Each scene shows the same named points in several views. A view is turned or mirrored, shifted and resized as a whole, has a little noise and may leave points out.
(in the rows, 128 means zero)

Scene 1
View 1
J_826: [204 142 100  98 108 134 159  91 151  91 147 194 114 192  67 169 106  58
 130 139 100 114 182 147 119 152 138  68 152 222 221  60 165  71  62 198
 141  61 127 115 153 174  44  78  52 141 163 132 213 191  63  45 104 117
  29 145  75  81 137  74 126 165  97  82 167  81  31  88 124 164 174  60]
J_547: [123  99 125 138  96  84 106 117  84 140 179 204  94 132  78  90 133 113
 112 159 120 112 160 102 148  56 175 108 124 149 168 126 144 131 129 198
  63 103  87 117 115 226 125 150 108 165 124  97 136 221  56  60  97 167
 128 165 141 122 146  53 178 156  92 153 104 161 102 170 117 125 146  91]
J_947: [123 100 121 145 138  63 110 134  68 146 155 197  92  79  92  83 141 155
  99 157 110 177 151  84 181  81 148 158 121 129 137 124 110 150 153 159
  40 114  81  96 101 191 136 176 131 173 106  72 106 194  83  78  96 191
 153 194 163 145 157  73 167 157 158 138  84 144 122 156 121 109 122  87]
J_731: [127 132 126 119 145 105 119  98 123 146 129 156  82  52 108 104 123 145
 108 145 104 198 181  98 148 150 146 163 162 158 125  93 108 140 118  83
  97  65 114 110 109 165 102 163 122 153 137  77 139 149 109  60 112 163
 131 180 151 171 153 112 162 156 165  75  95  91  94 114 131 137  90  94]
J_217: [166 135 102 107 126 113 141 102 125 113 144 187 105 140  78 130 117 102
 120 145  98 145 181 125 137 139 144 109 144 189 190  81 144 105  87 168
 113  74 113 112 131 178  76 115  81 152 152 103 180 180  83  54 103 144
  75 159 109 109 138  82 135 162 117  83 138  97  61 105 123 148 145  74]
J_802: [149 105 119 160 164  74 109 118  92 121 125 163  83  56 104 115 143 157
 101 143 110 209 135  85 173 135 132 160 145 136 120 107  76 137 147 108
  59  94  95  94 122 147 131 165 122 175 107  79 127 163  83  79 103 176
 148 204 148 153 156 105 170 153 182 109 117 107 121 138 137 121 117  81]
J_397: [178  92  86 179 172  50 102  99  75  67 109 141  74 134  64 141 148 154
  85 129 127 178 119  76 155 147 122 132 148 106 139 122  50 111 124 142
  77 103 110 103 143 136 164 134  79 208 109 110 203 162  20  99 118 168
 129 154 111 113 121 107 163 162 131  93 204 105 121 128 148 127 162  67]
J_816: [130 120 118 111  87 108 121  95 111 134 169 198  99 153  75 106 119  91
 121 156 113 106 182 121 121  88 168  95 144 173 179 105 162 119 104 185
 101  80 107 129 123 223  94 131  88 154 147 105 167 208  64  48 104 140
  91 146 119 117 134  62 161 161  82 113 118 138  76 138 116 146 138  91]
J_951: [119 140 117  80  54 158 127  54 147 145 177 181  94 168  70 100  97  67
 132 156 110  64 227 143  66 105 197  70 162 196 197  93 193 109  60 162
 152  46 136 161 123 252  66 123  71 135 178 121 208 194  74  21 120 108
  75 107  96 130 118  67 161 159  28  79 122 117  50 116 112 174 121 106]
J_73: [141 109 137 139 134 100 119 103 124 141 142 170  87  63 108 118 130 124
 119 144 110 180 147  99 148 127 150 145 152 159 129 102 113 133 140 102
  68  77 103 107 133 168 120 157 121 159 109  79 123 173  95  51 101 158
 135 200 143 161 163  98 182 144 154 112  92 107 100 134 135 135 103  91]
J_143: [130 137 138  87  79 129 137 109 124 159 179 218 109 127  87 101 109  84
 131 162 101 111 198 131 134  92 168 107 134 201 190  87 189 118  94 184
 101  76 107 125 114 228  61 135 102 134 151  96 134 208  99  32  94 145
  83 170 125 127 157  55 154 152 107 122  78 127  60 130 107 147 130  93]
J_379: [119 143  96 103 129  82 121 120  82 140 154 192 100 114  75  84 122 149
  88 149  96 162 208 108 157 107 150 149 136 154 170 101 133 132  93 175
  90  94 100 102  87 199  89 154 104 163 153  82 150 176  90  80 108 179
 107 158 146 124 136  73 126 169 134  89 123 118  80 121 106 128 131  86]
J_823: [165  89 121 162 125  94 112  88 114  98 144 154  83 116  86 135 139 104
 120 143 125 144 122 100 132 117 153 104 149 145 150 107 102 113 133 130
  79  89 104 118 155 175 140 133  93 172 108 106 167 191  45  52 109 143
 128 167 111 130 147  92 192 152 109 122 136 117 107 141 142 141 140  87]
J_421: [159 114  95 153 170  58 112 122  76 102 122 166  90 102  79 117 144 166
  87 138 111 199 146  83 176 137 126 154 137 126 150 109  76 124 122 145
  66 104 102  86 115 147 130 154 103 184 118  94 157 165  60  94 107 189
 125 179 142 126 140  97 144 167 172 100 156 108 107 126 131 119 148  70]
J_552: [185 128 123 100  88 137 153 106 145 112 169 215 120 177  78 151 109  48
 144 154 104 100 171 141 126 115 153  70 136 227 226  70 185  85  86 207
 112  75 112 115 154 200  51  90  68 134 151 117 178 215  75  29  94 119
  45 166  88  82 153  57 143 157  94 119 120 107  41 117 114 162 165  67]
J_280: [102  97 107 161 120  77  82  66  85 123 141 124  62 105  77  84 144 156
  92 139 128 142 162  80 105 107 179 133 161  91 114 150  79 141 124 103
  90  77 113 140 112 202 174 177  99 196 124  93 188 159  37  73 133 158
 174 124 131 162 109 100 192 159  74  85 158 135 137 147 133 138 110 112]
J_903: [111 148  78 105 119 105 115  58 102 118 129 136  83 134  57  93 111 145
  88 133 104 141 233 114  95 149 164 130 171 141 159 111 112 119  56 129
 148  53 138 139  92 199  99 148  75 170 178 106 225 139  61  78 139 146
 103 101 115 136 100  99 136 175  79  25 186  92  78  92 116 155 116  97]
J_258: [124 113 110 144 141  76 108 111  84 126 140 168  87  83  87  97 139 161
  92 146 111 179 162  89 159 115 149 156 141 132 138 117  97 137 135 133
  69  95 101 102 105 179 133 170 115 178 125  84 142 168  75  79 110 179
 137 177 149 145 145  94 166 157 147 108 123 120 112 142 128 120 118  88]
View 2
J_802: [136 137 121 181 114 138 124 111 185 133 162 132 135 144  59 143 147 126
 103 163 130 143 146 110 157 122 133 133  99 137 138  94 196 126 148  96
 149 120 157 104 159 114 179  99 147 116 121 120  99 178 153 129 143 126
 147 129 101 127 143 163 126  89 119 127 141 128  94 108 122 147 109  82]
J_826: [164 214 143 183  23 110 164 127 137  59 159 163 123 114 104 140 154  78
  28 106  54  33 124  83 132 121 171 126 159 112 119 167 165  93 157 129
 130  88 127 161 194  76  93 105 128 117 201 151 108  91 139 126  77 136
 126  77 112 105  30 168 102 133 154 146 145 138 146 121  86 161 155 103]
J_823: [156 174 142 179  93 135 122 116 207 146 137 165 110 132  72 136 138 109
  86 147 106  95 129 105 136 121 138 125 130 137 108 139 168 115 160 123
 127 124 161 120 175  98 131 114 148 117 134 148  90 151 150 119 112 133
 157 108  97 122 118 172 132 105 128 137 135 124 125 114  83 164 141  99]
J_280: [142 163 146 167  87 144 144 118 240 146 138 152  94 147  73 117 167  93
 116 123 127 132 135 112  99 143 128 114 100 135  91 136 170 106 129  92
 135 107 185  97 144 103 151 113 199 113  96 130  82 191 159 125 116 120
 189 108 115 145 154 171 151  85 102 136 114 139 142 115  75 153 172 121]
J_731: [124 141 133 172  98 125 147 111 168  97 178 128 122 132  94 134 156  99
  98 146 124 131 157 117 134 129 123 135 113 111 132 119 206 114 135  87
 146  95 143 120 162 113 178 108 142 135 115  94 111 175 158 136 117 114
 144 119 109 116 139 162  90  75 112 134 142 135 100 111 124 153 117 100]
J_951: [134 208 164 157  18 103 190 111 179  81 154 167  84 137 146 116 159  61
  76  87  75  72 137 113  86 132 138 107 163  60  67 209 134  85 138 133
 101  72 128 176 184  82  99 119 136 138 140 124 105 131 150 150  42  98
 190  60 102 111  86 151  84 118 144 163 129 137 143 108  66 149 206 124]
J_421: [152 152 117 184  96 139 135 123 181 116 160 127 143 150  50 145 156 121
  88 146 119 127 137 101 150 126 159 128 100 154 138  87 188 116 148  89
 152 112 168 104 154 110 169  90 168 100 149 140 101 162 148 126 145 135
 140 121 109 130 114 162 146 103 127 128 130 135 117 113 112 140 131  80]
J_143: [130 174 137 163  50 104 170 103 153  93 165 145 117 155 119 143 137 102
  84 125  89 104 146 115 130 121 145 118 155  73 101 159 140 102 153 131
 110  95 120 170 191  99 136 105 110 130 151 126 115 130 150 162  74 108
 178  80  79 105  96 133  94 127 161 153 140 129 102  96 101 132 175  80]
J_397: [174 169 127 189  95 149 123 130 209 136 139 150 128 135  34 137 159 112
  79 138 106  99 122  86 141 130 155 126 101 184 131 100 188 113 148  97
 152 118 187  87 150  98 138  97 192  92 152 166  86 157 151 101 152 150
 134 121 121 141 104 182 170 105 119 122 123 136 147 123  87 157 135  97]
J_258: [138 146 127 176  98 133 142 110 189 125 157 131 131 156  69 138 152 118
 105 144 126 140 144 111 139 127 144 126 105 128 121 105 176 114 144  95
 139 108 161 115 156 115 169  95 164 112 125 127 103 174 154 135 130 122
 168 117  99 131 139 153 133  98 125 135 128 132 107 106 109 138 143  82]
J_903: [140 182 147 170  37 131 187 129 188  67 170 131 100 130  95 115 193  59
  78  88  96  90 136  98  90 148 155 118 112 119 109 145 187  85 111  74
 146  66 166 117 147  94 139 103 195 119 135 118 102 164 154 127  99 116
 159  88 139 138  93 168 116  86 108 143 117 153 164 124  85 151 176 127]
J_217: [149 184 132 176  52 118 159 118 154  78 166 144 123 136  95 141 154  93
  60 119  84  80 136  96 136 124 158 128 139 110 124 142 171  99 147 114
 133  92 139 146 178  96 129  99 137 118 169 137 109 127 145 135  99 125
 143  91 104 116  77 156 106 116 143 143 139 138 126 113  98 149 152  95]
J_379: [130 160 122 170  64 122 174 116 161  84 172 116 133 169  87 139 163 103
  91 119 110 134 147 108 132 131 162 119 116 107 122 111 165 100 134  95
 137  86 147 136 157 109 161  84 160 109 151 126 112 155 151 153 115 111
 167  96 100 126 108 138 120 112 147 146 125 145 114 100 111 123 169  79]
J_816: [145 185 143 166  51 117 164 111 178 110 148 155 113 157 104 135 145  97
  84 116  90 100 134 108 118 126 152 113 141  96  88 160 138 102 152 129
 113  99 139 154 176  92 122 103 141 121 154 144 103 135 148 147  84 116
 180  80  82 118  99 147 122 128 151 149 128 133 126 104  82 137 187  94]
View 3
J_143: [156 127  83  90  95 162  84 164 120 101 154 210 123 156 161 125 140  81
 135 123 123 135 111 136 162  81 133 157 150 106 236 137 113 126 138 111
 114  66  93 138  96 132 159 185 221 105 118  70  80 183  87 118  55 110
  98 144 183 103 118 104  74 128 102 139 134 169 115 126  70 159 145 157]
J_547: [197 152  81  83 127 173 136 167 115 116 154 243 152 149 174 145 133  95
 131  82 104 157 128 139 177  72 125 160 109 144 226 133  79 124 180 136
 145 103 168 156 108 117 159 184 197 128 101 107  66 160  94  95  83 101
 155 155 174  84 163 120 102 119  90 131 157 174 113 135  99 151 135 166]
J_823: [160 125  86  76  83 164 169 137 111 114 144 188 145 167 171 127 115 124
 109 121 110 161 127 127 140  70 118 161 141 169 193 132  80 126 134 148
 146 119 198 105 127 144 126 184 138 106  71  91  66 125  96 127  96 116
 162 100 118 100 174 127 115 126  98 136 152 153 129 111 111 133 121 180]
J_903: [150  71 108  40  56 151 130 181 120 138 100 172 160 163 158 135 153 147
 106 169  87  91 132 140  91  76 116 157 185 149 212 108 165 103  73  71
 179 157 177 112  97 123 206 154 188  78  55  83 109 134 146  88  79 119
 130  97 161  92 171 130  67 170 148  97 161  94 137 108  78 155  88 143]
J_826: [138  95  86  45  14 169  69 189 123 105 150 190 115 161 121  78 136  94
  81 157 138  83  63 121 148  67 141 130 179 143 193 127 142 152  79 111
 118  85 123 105  82 237 183 170 212  92  84   7  73 133 105 140  58 120
  79  48 115 120 126  97  56 123  91 152 126 162 154 121  55 154 115 194]
J_73: [147 119  95  92 109 155 160 103 104 102 140 161 139 175 183 137 122 119
 149 124 113 195 134 126 122  89 117 156 163 149 213 146  89 112 139 139
 130 108 156 100 126 105 104 181 137  82  94 110  76 158  79 130  99 122
 138 124 142 107 155 134 121 132 116 146 141 142 121  95 111 134 150 151]
J_217: [154 103 104  57  68 160  99 159 116 106 139 180 133 165 147 112 138 104
 122 133 123 132  90 123 128  84 127 135 171 149 206 130 133 133 109 113
 127 107 134 115  95 173 170 162 192  83  91  56  73 156 100 123  81 121
 102  89 143 108 140 111  85 133 111 149 136 153 143 108  73 141 129 163]
J_379: [189 112 119  52 127 159 111 155 107 118 123 194 158 153 164 147 159 115
 154  98 101 144 112 132 130 100 115 126 150 153 217 132 143 114 145 102
 147 128 148 151  97 119 185 146 193  72 101  97  74 173 117  87  97 110
 113 128 184  88 155 123  97 148 140 142 152 145 136 113  77 131 138 128]
J_947: [207 144 109  71 171 160 164 119  98 110 135 197 166 157 191 164 138 114
 175  64  98 209 129 131 147 103 112 140 119 169 212 144  91 113 194 144
 142 134 182 151 122  83 135 163 153  86 108 140  52 174  90  90 122 108
 155 160 172  82 172 134 139 126 123 153 156 162 118 115 110 120 159 136]
J_802: [174 110 122  67 143 152 175  91  90 106 126 151 159 172 188 151 130 135
 170  95 101 217 128 116 108 107 104 129 152 190 190 150 104 102 157 144
 140 143 191 109 126 100 113 155 119  62  91 124  59 157  94 114 129 123
 149 111 135  99 178 140 144 140 138 159 152 139 134  88 115 112 156 132]
J_951: [124 101  62  90  25 165  83 206 134 124 142 221 125 154 146 115 136 101
  87 187 115  68 134 150 144  48 143 195 170  80 250 107 125 122  77  78
 140  73 105 116  89 136 185 202 238 126  86  45 117 147 107 110  20 108
 111 122 186 108 126 108  31 145  93  85 145 134 117 129  68 190  97 170]
J_816: [161 130  79  77  77 171 107 176 120 114 151 225 138 153 159 122 135  99
 114 126 110 120 118 137 162  66 129 166 137 124 226 121 109 133 137 115
 142  90 142 133 100 144 170 185 209 120  92  72  79 156 100 105  64 104
 129 125 166  99 146 111  74 128  94 123 145 161 120 130  82 160 122 170]
J_421: [198 109 129  35 129 153 160 120  96 116 122 164 166 167 174 140 146 136
 148  87  99 181 108 117 116 107 106 115 151 205 177 140 124 120 150 137
 151 162 207 131 111 136 155 139 138  61  80 111  50 145 115  99 134 119
 142  93 130  92 187 132 138 135 136 163 163 145 148  96 104 106 134 145]
J_258: [183 119 115  62 140 159 164 125 100 115 128 178 161 167 183 153 140 131
 156  99  98 189 131 128 119  99 109 144 143 177 206 137 108 105 154 130
 153 142 186 134 117  96 142 155 147  81  87 123  66 157 108  93 113 114
 149 127 156  89 176 136 123 142 131 145 162 142 129 102 105 127 142 139]
J_280: [173 111  92  69  97 158 198 149 115 139 115 195 172 162 190 164 130 153
 120 134  78 149 171 141 106  71 112 190 143 159 211 115  95  92 127 117
 188 161 229 119 128  71 155 180 141 108  49 135 103 122 123  88  95 110
 195 133 161  84 203 142 108 155 128  88 178 114 117 109 120 146  96 151]
J_552: [148 123  73  70  45 176  71 181 127 101 166 214 109 150 133  90 131  77
  94 138 142 107  78 125 174  67 141 142 160 127 210 132 117 155 112 126
 110  58  96 111  82 212 167 183 223 109 110  23  64 157  84 136  52 111
  83  86 140 117 118  94  59 116  73 149 124 184 135 135  66 156 134 194]
J_731: [146  95 119  81 119 145 151  94  99 105 122 136 150 177 185 154 143 133
 170 136 103 195 136 124  93 102 108 140 182 148 212 144 126  92 122 112
 135 126 143  98 117  81 123 155 139  56  96 116  87 167  96 119 101 129
 117 123 161 104 156 137 109 154 154 144 147 117 125  81 100 129 149 118]
J_397: [193 106 114  30  91 164 190 141 101 126 122 179 168 166 165 130 130 151
 109  98  98 159 109 117 114  87 113 127 143 225 156 124 110 123 131 151
 169 175 254 114 121 168 158 153 113  82  45  96  57 101 125 108 136 119
 171  65  90  93 208 136 134 135 116 145 168 143 155 101 118 109 106 176]
View 4
J_421: [116 125  91 140 159 141 123 152 120 108  61  98 124 105  99 159 112 101
 128  82 141 121 127 109 106 161 180 159 120 124 151 110 141 120 108  86
 135 102 165  86 141 150 147 116 111 131 106 148 158 166 157 106 128 149
 176 144 115 103 145 131 191  81 130 142 133  78  83 172 136 106  99 154]
J_258: [121 136  85 137 158 150 120 143 120 119  80 117 128 111 107 154 127  98
 114  96 139 126 134 111 122 162 182 139 111 129 155 130 138 111 108  76
 146 109 127  93 144 164 160  92 129 129 117 152 134 172 156 121 135 161
 171 160 112 123 128 115 193  96 153 152 131  85  92 174 155 110  95 141]
J_903: [122 121 142 141 130  82 130 140 126 146  25  85 110 107 154 188 101 129
 120 102 160 151 143 175 137 141 225 155 132 141 151 142 102 120 127  58
 176  88 135  58 130 118 145 105 142 111 135 124  73 129 165 140 106 155
 132 132 105 102 109 151 172 144 148 198 141 106  25 123 165  74 120  84]
J_552: [170 148 179  80 129  80 137 101 136 178 100 165 187 176 117 156  88 138
 138 102  86 162 137 135 162 191 133 168 171 151 104 149  84  98 137 164
 172 109 150  94 137 106 131  84 117  89 171 129 150 151 148 148 141  96
 132 168  70  76 134 155 114 115 125 178 139  62  31  89 166 105  91  57]
J_217: [139 136 145 111 126  94 130 122 135 145  69 126 152 142 112 166 100 125
 136  99 116 151 142 135 139 176 162 171 151 143 133 128  99 104 123 122
 173 101 144  85 134 118 135  96 116  99 151 133 138 145 156 139 128 124
 152 163  94  92 130 149 143 112 140 167 143  68  37 121 156 104 102  91]
J_397: [136 126 109 141 185 139 122 158 109 103  74  87 113 100 107 153  96 111
 144  82 154 121 122 111 110 159 194 157 132 117 128 113 145 127 115  74
 115 100 199  78 154 127 159 127 126 152  94 126 145 162 161 100  97 143
 170 101 110  82 157 154 197  83  96 132 130 112  85 143 125  76  98 137]
J_731: [107 136  83 135 112 152 130 134 155 114  78 113 113 124  92 159 132  87
 118 120 139 135 156 116 124 148 177 147 124 129 187 109 108  98 114  79
 199 102  82  91 119 143 153  74 117 133 151 150 109 146 149 152 122 185
 182 189 109 133  97 101 168 111 188 133 140  71  68 168 146 128 104 126]
J_802: [113 133  73 144 148 167 126 145 132 104  83 111 116 113  86 147 129  87
 123 104 144 120 137  96 113 154 179 145 113 124 169 107 135 108 111  78
 157 105 121  92 136 160 160  91 118 143 118 152 138 162 153 127 124 172
 189 162 114 124 123 106 188  86 157 124 135  80  99 181 141 123  96 152]
J_143: [145 152 142  99 131 100 132 102 137 175  99 170 171 152 122 159 119 121
 113 107  95 159 142 131 157 185 150 146 142 151 138 157  97  87 125 133
 181 116  99  96 139 148 141  65 128  88 163 151 127 164 150 153 162 122
 137 197  82 113 115 123 140 119 165 188 136  55  50 130 189 122  86  81]
J_816: [152 149 149 104 154 102 125 117 123 175 100 157 158 138 135 153 108 129
 117 105 109 153 131 137 154 176 169 130 136 148 123 173 109  99 126 113
 155 113 124  85 148 144 148  79 141  99 148 137 119 164 154 140 144 118
 129 161  85  98 125 135 157 120 137 186 136  88  58 119 185 100  86  79]
J_73: [128 140  87 126 140 163 128 128 142 116 113 129 130 130  85 142 126  90
 123 118 128 132 146 100 130 158 165 138 124 128 157 121 120  95 119  92
 169 112 110  94 138 145 163  80 124 140 139 150 131 158 146 141 120 169
 179 172 103 122 116 103 172  94 157 120 133  82  90 161 149 124  91 126]
J_951: [160 150 183  98 125  66 130 102 140 194  90 155 158 152 157 168 100 146
 118 123 111 177 149 170 177 167 187 131 154 157 127 188  73  93 143 108
 190 103 102  71 135 111 150  66 154  95 178 120  68 141 155 170 127 127
 102 166  75  98 102 146 130 163 151 205 142 105  21  81 196  87 102  28]
J_547: [153 154 119 108 182 130 113 120 110 177 122 168 160 127 128 147 121 120
 105  98 111 143 119 114 150 185 171 113 116 142 121 181 135 100 117 104
 128 123 124  97 165 177 161  75 146 112 128 152 134 190 155 124 160 126
 137 164  93 112 139 121 182 100 135 180 131  93  91 151 195 106  75 116]
J_280: [133 137 101 144 183 141 113 146 119 133  91 111 102  92 135 155 122 107
 113 115 165 132 136 129 136 141 226 105 108 128 151 164 142 113 121  37
 135 101 127  67 157 154 182  86 168 150 114 135  77 162 160 128 101 179
 154 122 106 115 115 117 205 126 137 157 132 144  92 149 168  75  98 117]
J_823: [151 141 119 114 171 142 120 128 130 129 122 137 133 127  99 136 105 108
 135 110 131 134 135 103 135 166 176 132 138 126 125 141 126 103 126  97
 140 110 151  86 153 128 167  95 134 145 130 130 133 162 152 126 103 145
 164 134  95  93 133 126 171 101 112 127 132 113  87 128 151  93  84 103]
J_947: [124 145  73 131 170 165 115 135 116 137 107 143 142 112 102 146 136  92
 102  93 129 124 127  90 121 176 169 123 102 132 153 142 150 102 101  88
 136 120 117 102 153 196 159  80 128 124 113 168 152 190 150 116 160 152
 174 176 107 128 136  98 198  83 158 156 129  72 113 193 171 126  81 162]
J_826: [156 134 190  86 117  63 143 109 137 163  66 130 173 165 117 168  79 147
 155  93  99 163 140 153 156 180 151 190 182 151 110 128  75 105 139 156
 177  91 173  83 130  81 121 104 107  92 164 113 145 131 151 148 118  97
 132 150  72  62 139 176 114 121 114 173 144  67   6  77 151  89 106  51]
J_379: [118 136 116 132 140 111 123 133 117 153  49 123 146 118 129 177 122 111
 107  83 126 138 131 137 129 171 176 154 120 142 157 139 126 112 107  95
 166 105 120  87 139 164 137  93 116  93 127 158 133 162 158 125 162 137
 152 177 109 119 131 132 178 107 163 195 140  59  57 166 173 116 104 130]
View 5
J_552: [133 151  74 115 143 143  94 197 204  74 149 105 171  96 176 109  42 155
 171 197 188 135  87 112 188 137 155 130 165 131 124  87 143 111 103 108
  90  11 105 132  61 123 126 123 175 162 120 128 135 189 131 127 130 143
 146 217 139 142 119 129 157 129  97  54 127 148 140 159 133 127 118 136]
J_823: [148 126  89  98 145 135 157 180 172 142 148 140 124 102 117 104  83 152
 137 118 156  83 101 128  97 137 186 144 149 169  67  97 159 186 105 122
 114  99 139 125  75 109 164 124 126 165 161 132 118 148 110 136  84 138
 123 200 170 144  89 170 175 124 123  74 127 117 168 102 105 137 121 162]
J_73: [139 129 109 111 150 115 157 148 184 145 140 139 106 115 117 125 112 146
 129  92 154  92 111  89  96 122 143 119 133 133  96 123 132 175  81 129
 138 124 147 136 100 109 186 160 121 162 184 140  97 147  85 127  64 136
 119 205 163 120  85 173 158  80 136  93 156 137 157 122  97 146 151 178]
J_951: [114 168  77 117 130  93  71 237 133 102 195  92 155 106 133 100  39 166
 186 186 195 117 153  92 218 107 172  99 147 145 132  86 146 112 126  92
 105  20 126 123 122  89 116 103 135 132 134 127 115 185 135  95 174 176
 108 237 116 125 103 172 157 143 127  75 134  98 108 144 120 125  67 135]
J_947: [149 143 103 125  93 109 199 131 210 186 132 169 119 123  99 138 148 150
 147  82 163 112 117 111 105 140 120 169 132 117 134 107 101 163 114 138
 118 156 162 132 121 143 192 150 151 155 183 171 123 133 108 135  60 109
 138 181 193  82  53 191 191  93 162  90 159 151 221 106  90 154 137 145]
J_826: [129 136  96  87 155 159  92 177 169  54 145  99 184  96 184 102  25 163
 172 205 172 124 102 113 172 125 173 115 181 141 122 104 170 130 114 104
  85   8  99 136  45 124 103 116 177 140 123 102 120 182 118 138 132 156
 156 206 120 169 131 116 146 137  55  61 128 116 126 159 138 121 116 142]
J_816: [131 153  81 117 114 111 124 196 171 131 164 126 151 106 128 113  69 161
 170 155 181 121 123 115 171 128 161 142 151 139 125  84 133 134 126 113
 101  61 130 126 106 119 141 117 152 145 143 141 125 168 126 120 130 147
 131 209 150 120  87 166 176 136 133  72 141 119 162 127 114 133  93 136]
J_217: [132 135 110  92 136 138 128 156 170  94 144 117 158 110 153 113  69 161
 166 158 167 116 119 103 146 125 157 122 162 132 132 120 150 145 115 112
  98  64 128 139  76 125 129 131 163 138 152 121 108 161 104 132 110 147
 149 199 134 139 108 143 154 123  88  79 148 116 148 144 119 126 126 147]
J_379: [123 147 115  99  92 117 160 134 162 134 149 143 153 124 123 127 105 169
 180 135 167 126 146 104 149 123 138 147 153 113 169 117 132 145 137 117
  99 100 153 138 115 143 138 126 174 125 170 147 107 141 103 125 106 140
 149 182 150 103  75 169 167 126 116  97 165 105 185 133 103 139 112 131]
J_802: [147 111 127  91 141 129 192 117 178 157 126 159 108 118 110 125 128 147
 124  71 140  87 114 100  65 126 148 136 139 133  97 132 140 198  96 133
 130 153 156 139  88 125 184 157 130 156 196 140  91 125  76 140  43 126
 131 178 175 123  77 176 163  87 117  98 164 125 181 109  91 148 159 172]
J_547: [142 156  74 126  92 108 163 188 196 174 156 150 139 110 113 118 101 160
 166 123 184 118 111 133 149 144 150 174 141 146 121  79 119 147 130 123
 102  99 140 122 113 131 168 116 157 159 146 161 140 153 135 129 104 126
 128 200 177 101  69 187 201 132 164  71 130 138 201 111 102 140 107 133]
J_421: [145 111 130  76 120 143 196 107 170 139 126 163 139 113 117 123 117 162
 146 100 134  93 122 117  74 124 163 156 156 143 112 127 154 202 123 130
 108 139 151 139  75 143 156 138 153 144 184 133 101 119  85 147  57 129
 149 163 169 131  82 165 169 117  94  99 156 106 198 106  96 139 143 156]
J_903: [112 138 130  68 123 116 130 161  90 115 176 116 156 120 111 107  67 178
 180 140 151  90 185  92 139  85 188 103 163 153 136 128 179 173 143  95
 104  84 147 133 107 110 107 105 131 103 179 112  82 140  88 111 133 181
 125 187 115 138  88 171 147 148  83 109 159  41 127 120 103 124  80 150]

In a view up to two points have been moved. Name them for each view, in the order of its rows, or write none.
view 1 => none
view 2 => J_951
view 3 => J_73
view 4 => J_731, J_802
view 5 => J_947, J_379
